Points, in no order, along strands that fork and pass close to each other.
Two points are linked if the straight distance between their rows is under 100. Some points are linked to none.
bovu: [ 27 -26 -13 -12  26 -31  46  -5  10  11 -37 -12 -22  -1 -45  18 -30 -17
 -10   5 -35   7  13]
rinir: [-30 -24   6 -18 -40  17 -32  16 -31   7  -9 -68   1   1  34  47  41  22
  29  42  27  -5  19]
rigik: [-64  10  -3 -11 -49  39 -40  -7  -4  -1  21 -73  27   6  38  20  26  -1
  35  31  17 -10  -2]
bemi: [ 25   6   7   6  24 -17 -36 -32 -19 -42 -32  29   5 -10 -16  -2  47  33
  12   2   2   3   9]
Garo: [ -8  16  19  37  -5  19 -23 -49 -27  30   0 -46   3   3  -4  58  27  22
  28  26   7  11  -9]
Zosom: [ 39  20   0  14  47 -80  31 -32 -22   7 -15  25  25  28 -43 -20 -39 -40
  -4  18 -21   6 -26]
Seg: [ 31  23   9  22 -10  48 -26 -28  14  19  -2  14   3 -16 -18 -30  11  -8
 -35 -22 -20  -8 -17]
sef: [ -5   8 -23 -58 -14  11 -17   9  21  -5 -17   2  19 -20  15 -47  19 -36
   5 -15 -18   1  39]
Lov: [-76   5  -8 -29 -50   6  21 -38  30 -34  14   2  48 -25  41 -12 -20  13
  19  -5 -29  -6 -33]
Tid: [  8 -15   5  16 -37  33 -28  17 -11 -60 -20 -14  -9   7  -5 -10   7  47
 -30   5   9  -9 -11]
bilip: [ 11  10   0 -14  25  13 -16 -13  42   2  -4 -22 -15   7 -48 -28 -14 -12
  10  36  -2 -43  17]
mufel: [ -8 -40  17 -25 -22  48 -36   5   2  -6   9 -37  -5  -6  37 -18  -3   0
 -12 -10 -18  20  12]
Bogo: [ 42  19  -5  25  42 -66  -5 -23 -17  11 -43  37  12  46 -56 -10 -54 -16
   1  -2  10   1  21]
Vuki: [  2  44   9 -25   2  -6 -11  48  25 -11   8   2  -9 -51 -15  -2  15  12
 -19 -22 -19  16 -17]
deton: [  6   5   4 -15  24 -39  45 -31  30 -19   1  25  -1 -29  -8   7  46  -9
  23  23 -52 -12 -22]
pedap: [-27   5   3  27 -24  49   8 -15   3 -21  14 -20  15  44 -18  -2  10  -3
  -2  13 -20 -35 -26]
kime: [ -8  15  41  25 -36  19 -57 -13 -50  36   1 -25  -7  28  15  32  32  28
  18  14  38  -3 -10]
pegog: [ 34 -27  36  -7   5   2   0  18 -28  40  -5  32 -46 -31  20   1  14   4
  -1  -1  -3 -10  36]
dar: [ -2 -50 -38 -14  -2  -1  40 -27  16  35  -5  10  -4  44  15  -7 -14 -30
  -9  -4  13 -17   3]
bibas: [-49 -14 -19 -33  12 -24  15   2 -11  14  18  -4  36   8  37  14   2   7
   0  -6  30  40 -25]
zusem: [ 30   8  26  23  16  21 -33   7 -15   6 -12  -6 -28   4 -36  -2 -58  20
 -31 -28 -15  13  11]
vule: [-23  16 -19  -2  -7  29  23  22   6 -41  23   4  25  12 -27 -31   2 -22
  -8   7 -38 -33  -3]
zuzi: [-17  31  -9 -39   8  -7   6 -10  30  52   3 -11  17  20 -22 -31 -21 -35
   0  -7  -5  -6 -33]
Rof: [-20 -14  -5 -61 -18  15 -15  21  37 -28 -11 -30 -12 -14  29 -17  13  -6
  18 -13 -15   6  21]
Bolik: [ 25  10 -31   2 -33  28  48  24   0  37  15  44   5 -29  32 -28  24 -39
 -15  -8  12 -16  25]
mitos: [ 40  15   0  34  49 -34  36 -19  -4 -18   8  15  15  -3 -36 -20 -24 -34
  -5  10 -49   1  13]
Tokub: [-12  22  14  22   6  10  27 -38  13 -29  24  -2  -1  41 -11  -4  32  -7
  29  -1 -20 -13 -42]
mil: [ 22 -21  30  24  15  22 -34  18 -41   9 -16  13 -23 -43  -7  -6 -14  45
  18  48  17 -15  44]
noku: [  9  21 -20  11 -15  13  55   4  29  27  37  30  13 -35  34 -12   2 -49
 -12 -28 -21  18   0]
luze: [ 13 -28 -45 -19   1  -3  26   6   2  35 -23   0 -12  34 -26   6  -3  -7
  -2   5  35  -4  23]
mosu: [-19  -6   4   2 -58  48  16  31  -6   7  49  31  25 -13  66 -35 -14 -20
  -6 -32 -20  10   4]
Vesa: [  0 -28  19  10  20  -5 -18 -55 -21  22  -9  19 -17  61 -23  23  24   7
  43  17   6 -14  23]
ris: [ 38 -22  -8 -31  19 -41 -36   0  -1  23 -28  19 -13  19  12 -22  -8 -22
  -6   1  40 -14  49]
kufu: [-58  12 -18 -13 -21   2 -48  10  19  -8   5 -64  32  33 -19  20 -10  26
  10  35  39   5 -29]
tof: [ 15 -30 -19 -19  23 -13   5  20   5  18 -38 -17 -27  12 -36  20 -46   9
 -18  -1  14  15  23]
meb: [-46  27 -16 -31 -20  12  13   1  14 -31  24   6  43  -2 -12 -18  31 -32
  20  -5 -58  10 -10]
Defuf: [ -1  -2 -27   7 -20   2  -2   6  17 -47 -22  12   7  18  -2 -18  -3  24
 -51 -12  38 -13 -35]
beb: [-40  20   0  -9  25 -34  17  -6   2  -2  35 -15  25  -1  10  22  16   3
  15   4 -12  43 -51]
biku: [ 14  21  -7 -32 -18   9 -17  20  21  18  -8  -1   8  -8 -25 -45  -1 -63
 -16 -24 -44  -8  29]
suse: [ -3 -29   6  16 -29   4 -75 -26 -22  48  -6 -20   6  21  24  21   9  39
   3  42  59   3  -7]
figu: [-16 -10 -23  17  -1  -7   3 -19  16 -28 -17 -11  -6  41 -30  20 -23  44
 -22  16  41 -26 -37]
Fad: [  6  39  -7  -7  23 -35  25 -22  16  42  22  17  29 -10   3 -30   0 -43
 -18  -6  -8   8 -42]
Zag: [ 25  11  16  -8  -3  27 -25  13  -1  36  -8  -4 -11  13 -30 -19 -15 -26
 -30 -30 -39   7  10]
ran: [ -8 -16  40  50  20  -1  16  -9 -28   9  31  25 -21 -41   3  35 -11  31
   2  19  -9 -34  -3]
Kize: [ 14 -18  -2 -13  16 -33  45  11  28 -14   5   1  -6  -4  -5   0 -34 -20
 -28 -25 -44  12  -9]
Fadup: [ 12  15  -8   3  33 -53   3 -43   5  21   0  26  39  21 -14 -26 -28 -18
 -31  -8   3   5 -56]
rul: [ 49  21   0  23  26 -35 -18  -2 -30 -16 -31  50   3  23 -31 -12 -11 -17
 -20 -40   7  -2  27]
nava: [ 12 -37  14  54 -27  13 -27 -47 -31   0 -39 -29 -24  37   2  65  -8  41
  27  24  32  -4  29]
zusar: [ -2   0  28  13   4 -13 -14 -28 -18 -31 -58  27 -44  37 -40  32  14  46
  39 -13  -4 -22  20]
fazom: [ -4   7  -5 -21  28 -33  10  -3  34 -32  17   9  -3  11  34 -24   6  -7
  -8 -25  17  10 -26]
gopu: [-31  11  24  20 -10  -5  12  12 -23  11  48 -11  11 -21  18  60  32   3
  18 -15 -22  56 -39]
guza: [ 52  20 -21  34  22 -18  63   4  19 -43  16  20   4  -8 -12  -6   6 -47
  -1 -14 -49  18  19]
donuf: [ -5 -32   2 -22 -30  33 -16  15  -4  25  15  -1  17   2  47 -46 -32 -24
 -26 -27 -14  27  17]
Bam: [ 29 -45   8 -15  32 -25 -18 -22 -21  37 -22  21 -30  -8  17  14   0  26
   5  16  28  -3  34]
zopi: [-11  17  47  63  -7  24 -19 -10 -36 -13 -23 -25 -22 -18 -32  50 -39  42
   6  -9 -15  -3 -10]
lakan: [  7 -63  15  36   3   9 -19 -41  -8 -12 -10 -12 -31  51  -1  28 -10  28
  36  32  19 -33  39]
rigu: [-10 -26   5 -12 -48  11 -62  -5 -23   7 -26 -47  13   0  48  11  36  33
   1  35  47  26  -5]
mabu: [ 22  19   2  22  39  -8   8 -16  -2  -5 -12   9 -16   2 -25   1 -23  25
  12  11  31  -4   7]
Tum: [ 12 -14   7  33  -3  -7  -9 -24 -25 -54 -56  10 -34 -12  -7  39  38  51
  32   0  15  -3  17]
nirif: [-14   3  -1  19 -33  28  43  40  18  21  55  24  -5 -25  50   6  -5 -14
 -14 -28  -5  14 -22]
kuz: [ -1 -51   3   9  30  -4  36 -37 -13  11  18  10  -5  51   6   8   9 -12
  20  23  -7 -20   3]
lumet: [-19 -32   6 -15 -30  -4 -12 -28   7  -1 -19 -30  -8  -3  15  33  29  21
 -12 -11   0  20 -34]
refus: [ -2  13  11  76  -7  18 -25 -58 -54  10 -36 -21   8   9 -12  73   2  42
  44  37  27   2  19]
dokot: [ 13  32 -18 -22  20 -25  10  29  27  -9  -4 -12   9 -26 -16 -13 -24 -29
 -23 -30 -19  36  -6]
gat: [  4   0  12  -8  29 -35  24 -44   8 -36 -10  -8   2  37 -16   1  28   3
  34  22 -37   2 -42]
kalel: [ 10  24 -17  -4  27  20 -22  25  22  -3  15 -25  -4  31   1 -31 -39 -11
  -5  -5  42  -4  14]
Lis: [-42 -35  -5 -14 -36 -13 -47  25  -7   1   3 -40  10  29 -18  34 -25  38
 -13  40  32 -18 -12]
zovev: [ -9  65  20  28  14  16  -1  -9   1 -28  12 -18 -17  43 -32   4  13   6
  31 -18  10   7 -29]
diz: [ 33  15 -14  15 -23  49  27  43 -14  10  23  24 -18 -15  36 -26  47 -10
   8  -6  14  16  35]
Lako: [ -7   2 -24 -38  14  16   6  -9  49 -26 -11 -51  -9  -2 -14 -20   4 -16
  17  21 -10  -9   6]
zafef: [ -2  -1 -47 -17 -15  15  35  58   8 -21   9 -11  19 -45  34 -26 -25 -12
 -21   1  24  12  14]
zap: [  1  13  24   2   0  28 -72   7   3  21   4 -22 -10   9 -38 -16 -11  12
   2  26   2 -24   6]
suziz: [-13 -34 -15   2  17  20  16 -22   7   5  45  13  19 -40  40  -7  22 -23
  15  26 -18 -13   9]
molip: [ -6  26  26 -19  13  -6  -6 -21  36  46 -13 -31 -16  12 -27  -7 -23  -1
 -17 -15 -14  14 -50]
Relo: [ 34   9 -14  -3  -4  21  12  33 -11 -29  -5  20 -14   2  -6 -21  39 -20
  12 -15  -9  -6  54]
bavu: [-13   4 -17 -41  -4 -19  56  16  19  -4  11  10  15   0  -6  -5  21 -59
  28 -11 -55   8   9]
Kimu: [-49  -6 -49 -30 -35  31  50  26   5  30  23   3  29 -10   6 -18 -25 -31
  -6  14 -11 -23  21]
Femi: [-35 -37 -23 -19 -22 -18   2  14   7  18  -5   2   3  25  -4  12 -30  26
 -31  22  46 -40 -33]
Ninur: [ 22  -5 -22 -44   5 -52  -2  42   2  14 -21  12   4 -26  15 -21   4 -53
 -13  -6  30 -17  45]
Finik: [-43  29  11 -10   5  10 -44   7   7 -14  37 -26  32  17  15  -9  -6  15
   2   1  30  15 -40]
Zotod: [ -4  -2   0 -28 -21 -25   9  33  16 -11   0  32 -11 -19  58 -20  29  14
 -16 -38  34   2 -19]
vesak: [  6  27   4   1  14  -3  14 -12  22   6   5  24  -4 -37 -21  -7  37  -8
   3  12 -30 -37  -4]
nas: [-13  11  74  35  -8  -3 -30  18 -44   6   3 -16 -34 -20  10  57 -18  47
  12 -15   8  -8  -9]
rono: [-54 -23 -11 -26 -26  17   9 -17   8   3  31   7  36 -35  50 -13   2   1
  13  13  -2 -15  -8]
fiza: [ 39  18 -25   1  16  -2  19  34  11 -30  14   2  20 -34   7 -23  -4 -51
 -15 -24 -34  50  38]
Suma: [ 17  -8   9  -4 -18   9 -13  47  -8 -42 -13  17 -19  -3  -5 -22  21  12
 -18 -15  -1 -28  21]
Begat: [  5  15  34   5  19  -9  15 -42  15  50 -21 -12 -33 -14 -43  17 -12   8
  11   0 -35   1 -34]
mun: [ -4   1  41  46   4  34 -40  -7 -21   1 -35 -19 -27  16 -57  26 -72  31
  17  -4 -19  -5  18]
bala: [ 41 -11 -35  13  -6   3  -4  13 -17  -9 -21  10  26 -15 -15 -27 -21 -22
 -67 -20  -9  18  17]
ladop: [-15  -7 -29 -28 -43  -8  36  58  13 -21   0  25   5 -54  55 -14   6  24
 -36 -24  24  20 -21]
dat: [ -8  46   8   6  11   9 -23   2   6 -27  11 -18  -6  -3  10   2  41  24
  18 -12  33  15 -21]
dev: [ 15 -14  16   4  19 -25 -11  11 -43 -20 -34  49 -25  39 -40  16   9  10
   8 -33 -10  -1  30]
Lavi: [ 29  11 -34 -32  -6  -8   9  76  -4   4 -10   4  -3 -47   9 -23   0 -13
 -22  -3  28  15  33]
lisu: [ 26   3  29  31  27   3  13   6 -24  36  11  46 -36 -60  11  26   3  24
  12   2   5   3  16]
fifub: [ -8  13  22  27  -1  -5  44  10  36   1  65  17   0 -29  45  33  19  -1
  16 -25 -24  38 -39]
gele: [ -6   3 -20 -16  44 -40  13  23 -10  -2  20   9  17   7  27  -5 -13   3
 -13  -5  50  18  -9]
duti: [  5 -26   1  27  26 -13  21   5 -10  -9  46  39  16 -45  24  -1  -9   1
 -19  27  -6 -29   3]

A fork is a point with three links, a tip a point with one. Leave the first point through the second and follow the links. Name the first fork or tip that comes.
dokot, Kize -> rigik
duti, ran -> nirif
gele, fazom -> Lov
Bolik, diz -> Tokub

Follow the links from the first point to the second, and from the first to the third. Name the last point that the two ways share.
gopu, zusem, deton -> nirif
rigu, Fad, dev -> Zosom
Lis, fazom, Zag -> nirif
Tum, nava, Begat -> Zosom
Finik, nas, bilip -> Rof
